Each row is a point on a landscape with many valleys, with its height.
From any point a ball takes the steepest step (drop divided by distance) to one of its 2 nearest points. It stops when none of these is lower. Distance is the straight distance between rows; heights are no part of it.
Niz: -6; -17; 19; 11; 19; -3; -24; 9; -21; -21; 1; -9; -9; -6; 7; 18; -15; 1; 4; -8  h=518
Gunes: 19; 0; -37; 0; -13; 22; 18; 0; -12; 8; -38; -18; -7; 22; -19; 16; 15; 12; -15; -23  h=399
bepup: -11; 12; 3; -14; 18; -6; -20; 3; -3; 22; 11; 21; 21; 5; 11; -8; -11; -12; 33; 14  h=386
Vumo: 5; -10; -32; 2; -5; 18; 10; 9; -24; 13; -20; -17; -20; 10; -18; 23; 10; 8; 7; -23  h=429
pekim: -4; 2; -3; -14; -9; -4; -7; -8; -2; 5; 16; 8; 39; -13; 20; -8; -30; -17; -11; 28  h=611
semop: -14; 3; -6; -1; -12; -5; 13; 6; 6; 11; 20; -2; 28; -20; 13; -34; -10; -20; -12; 33  h=694
muvo: -4; -16; 9; 8; 20; 2; -7; 19; -33; 1; 0; -5; -48; -20; -12; 3; -5; 23; 2; -13  h=246
fubat: -21; 26; -10; -13; 6; 17; -4; -5; 6; 37; -1; 25; 57; -7; 23; -29; -3; -10; 6; 19  h=766
koro: -25; -8; -29; -4; 6; 18; -8; -3; -23; 22; -16; 10; -28; 12; 2; 18; 9; 3; 46; -19  h=174
Pip: -23; 26; 2; -26; 20; -2; -11; -7; 14; 33; 10; 30; 23; 3; 22; -6; -10; -28; 31; 13  h=444
bor: -22; 22; 12; -12; 20; -23; -1; 23; -3; 2; 24; 14; -20; -20; 15; -15; -17; -15; 19; 14  h=177
tude: 3; -1; -19; 20; -15; 5; -5; -14; 22; -17; -12; -4; 28; 48; -2; -7; 30; 8; -7; -2  h=670
laz: 16; 10; 7; -19; 13; -7; -16; 2; -7; 1; 20; -20; 12; -9; 12; -7; -22; -19; 11; -3  h=344
kalu: -21; 5; -10; -13; -10; 1; -29; -12; -11; -3; -1; 37; -3; 5; 16; 12; -8; 3; 32; 6  h=334
sep: -16; -21; -15; 6; 14; 12; -9; 19; -44; 12; -13; 4; -37; -8; 0; 10; 0; 15; 17; -9  h=220
Fumig: 10; 14; -6; 8; -14; -4; 16; -20; 24; -14; -11; -3; 20; 42; 6; -11; 32; 6; -19; 13  h=716
seti: -5; -5; -11; 19; -4; 6; -27; -1; 0; -15; -8; 1; 12; 20; 3; -4; -3; 2; 27; -11  h=575
kanek: 4; -2; 2; 22; -2; -1; 20; -8; -2; 13; -17; -18; -21; 15; -14; 13; 12; 7; 12; -4  h=428
zalar: 5; -22; -2; 20; -9; -3; 14; 13; 21; -26; 4; -29; 4; 2; 2; 2; 6; -12; -22; 2  h=178
Zanet: -1; 20; 32; -5; 28; -19; -12; 17; -7; -9; 33; -11; -3; -36; 18; -17; -26; -5; -12; 5  h=165
rupig: 9; -26; 14; 12; 9; 3; -12; 14; -12; -17; -2; -26; -9; -11; -6; 24; -4; 0; -11; -21  h=491
bifa: -23; 21; -7; -11; -6; 6; -15; -4; 5; 25; -8; 31; 57; 11; 21; -7; -20; -11; 2; 16  h=811
vusub: -3; 4; -7; 17; -16; 10; -16; -5; 9; -13; -19; 14; 31; 29; -2; -10; 8; 8; 9; -2  h=620
Nugem: 18; 7; 13; 8; 1; 9; -10; -10; 7; -26; -13; 9; -10; -1; -9; 13; 20; 18; -5; -2  h=327
moduf: 14; -6; 25; -13; 4; -13; 2; 6; 9; -3; 30; -24; 5; -35; -5; -11; -18; -16; -23; -6  h=482
Vugas: 5; -26; 0; 22; -11; -8; 32; 1; 17; -18; 1; -25; -20; 3; -14; -1; 22; 2; -26; -3  h=258
Nud: 7; 3; -11; 5; -21; 10; 6; -16; -5; -4; -36; 25; 7; 26; -13; 20; 8; 17; 5; -12  h=228
nok: 4; 26; 6; -18; 19; -8; -15; 9; -4; 13; 24; -4; 27; -13; 17; -21; -25; -16; 17; 14  h=403
Kala: -17; 6; 7; 4; 6; 0; 12; -10; 3; 26; -2; 22; -23; 8; 9; 13; 2; -11; 32; 3  h=294
zif: -13; 25; 9; -7; 11; -18; 8; 8; 8; -3; 20; 24; -25; -13; 2; -7; 3; -11; 17; 3  h=274
Mon: -37; -8; -9; -25; 1; -6; -25; -3; -15; 8; -11; 35; -5; 18; 20; 26; -9; -4; 41; -10  h=391
Lunab: 8; 7; -16; 3; -7; -1; -6; -13; 19; -12; 15; -14; 21; 0; 9; -39; 13; -13; -3; 16  h=598
vigeb: -22; -15; -3; 4; 12; 3; -13; 11; -35; 20; -6; 10; -33; 7; 1; 0; 1; 8; 41; -15  h=199
koz: -5; 16; -17; -8; 2; 5; -18; -17; 12; 7; 12; -1; 34; 6; 15; -28; 5; -11; 10; 11  h=666
Bek: 21; 1; 9; -2; -11; 2; -7; -12; 27; -21; 5; -15; 31; 2; 4; -5; 0; -1; -35; 6  h=535
Rume: 14; 3; -8; -12; 3; -9; 4; 9; 5; -5; 12; -30; -6; -5; -4; -9; -2; -13; 10; -11  h=281
dape: 4; -19; 23; 1; 9; -10; 20; 9; -4; -8; 20; -19; -39; -40; -24; 2; -15; -9; -22; -28  h=321
Nim: -20; -7; -25; -3; -13; 17; -22; -10; -31; 9; -34; 23; -14; 22; 1; 19; 1; 12; 31; -26  h=206
Fipi: -1; 3; 6; 20; -9; -4; 21; -19; 18; 15; 1; -10; 3; 22; -8; -4; 11; -5; 1; 5  h=375
Vagek: 0; 12; 29; -17; 24; -27; -8; 23; -15; -7; 31; -2; -24; -25; 9; -3; -29; -4; 0; 5  h=77
vofi: 10; 11; 8; 15; 5; 2; -9; -13; 18; -11; 17; 0; 7; -22; 7; -31; 8; 2; -11; 16  h=507
dip: 17; -30; -12; 7; -10; 10; 30; 1; 11; -14; -11; -21; -15; 0; -13; 9; 30; 12; -38; -14  h=311
nopuz: -16; 6; 16; 4; 4; -12; 2; -7; -6; 10; 0; 34; -33; 0; -5; 22; -5; 12; 16; 13  h=234
libu: 17; -16; -6; 2; -6; -3; 10; 14; 36; -33; 10; -38; 12; 6; -1; -7; 21; -3; -46; -3  h=249
ran: 1; -15; -16; 6; -21; 0; 11; 0; 1; -17; -19; 0; 5; 21; -16; 18; 8; 6; -7; -4  h=293
doluf: 3; -10; -17; 14; 0; 8; 4; 6; -14; 5; -13; -20; -23; 7; -9; 4; 11; 2; 14; -13  h=449
ker: -7; -4; -10; -5; -19; 14; -34; -20; -16; -4; -21; 25; -4; 20; 0; 17; -10; 19; 30; -14  h=253
tofa: 0; 15; 18; 1; -4; -9; 28; 4; 8; 2; 5; 13; -20; -15; -14; -9; 5; 0; 5; 10  h=284
gepat: 24; -5; -16; -10; -2; -7; 9; 4; 19; -15; 0; -28; 5; 9; -20; -8; 15; 0; -6; -11  h=217
Zak: -8; -2; -6; -1; -27; -11; 2; -2; 8; -13; 1; 8; 17; 8; 1; 13; -3; -7; 3; 7  h=401
mer: 7; -2; -1; 3; 6; 16; -8; -1; -28; 13; -29; 11; -28; 3; -15; 27; 3; 36; -2; -10  h=143
mupal: 18; 5; 15; 12; 0; 3; -7; -8; 16; -23; 2; -8; 5; -9; -6; -6; 8; 8; -14; 4  h=409
ner: -6; 22; 15; 3; -9; -7; 28; -17; 25; 16; 15; 16; -7; -4; 3; -24; 15; -3; -8; 23  h=106
ture: 8; -14; 32; 1; 10; -8; 11; 6; 12; -12; 19; -16; -13; -32; -11; 10; -5; -8; -25; -15  h=392
Bibe: -12; -11; -5; 13; 6; -6; -25; 4; -17; -10; 0; -6; -2; 12; 9; 8; -7; 7; 20; -2  h=545
lep: 3; -9; 27; -7; 7; -10; 7; 17; 1; 12; 30; -10; 23; -35; 8; -21; -28; -22; -30; 14  h=570
mir: 12; 16; -7; -5; -7; 6; -8; -11; 14; -8; 6; -17; 50; 4; 18; -18; -7; -2; -39; 19  h=653
Vupa: 8; 6; -10; 1; -11; 25; 5; -8; -22; 7; -34; 22; -13; 15; -19; 22; 11; 27; 9; -8  h=181
Defaz: 23; -28; -35; 4; -14; 23; 21; -2; -11; -4; -27; -28; -10; 10; -21; 18; 23; 18; -40; -20  h=362
Zono: -1; -4; 6; 2; 3; -8; 14; 20; 2; 5; 26; -14; 28; -26; 9; -38; -13; -24; -25; 21  h=631
tosi: -2; 6; 11; -1; 13; 2; -8; -2; -16; 9; -14; 35; -38; 9; -7; 24; -3; 28; 12; 1  h=187
seduz: -15; 10; 13; -4; 17; -8; -5; -4; -3; 30; 1; 23; -2; 22; 9; 8; -1; -8; 43; 10  h=333
pedu: 16; -29; 18; 4; 15; 2; 6; 13; 12; -12; -3; -24; -9; -20; -10; 18; 3; -4; -28; -26  h=455
Seko: 0; 22; -20; -10; 0; 9; 5; -12; 17; 23; 3; 3; 50; 6; 16; -37; -2; -11; 0; 16  h=719
fumeg: 1; 18; 9; 6; -9; -4; 10; -25; 14; 19; -1; 10; 10; 8; 8; -11; 10; -4; 11; 20  h=282
pazek: -2; -5; -6; -18; -24; -11; -10; -5; -4; -10; 3; 1; 29; 3; 12; 10; -26; -18; -5; 7  h=512
zavit: -11; 32; 25; 1; 6; -7; 14; -7; 10; 17; 26; 20; -4; -23; 17; -28; -4; -8; -5; 28  h=317
tipud: 12; -11; -4; -1; -5; 8; 10; 15; -20; 0; -21; 8; -24; -22; -30; 33; -3; 25; -12; -9  h=193
Funum: 20; -6; -17; -11; -13; -7; 12; 4; 30; -22; 4; -29; 20; 29; -5; -3; 23; -2; -28; -6  h=117
rog: 1; -26; 16; 4; 13; -1; 12; 21; -17; -3; 0; -8; -48; -27; -18; 11; -9; 14; -15; -22  h=272
lazol: 25; -2; 13; 0; 0; 4; 12; -1; 5; -18; -14; 2; -24; -18; -22; 27; 8; 19; -19; -6  h=255

Where does a ball stop that starts at each point below?
seti -> koro
dape -> koro
Vumo -> zalar
seduz -> mer
nok -> Funum
Seko -> mer
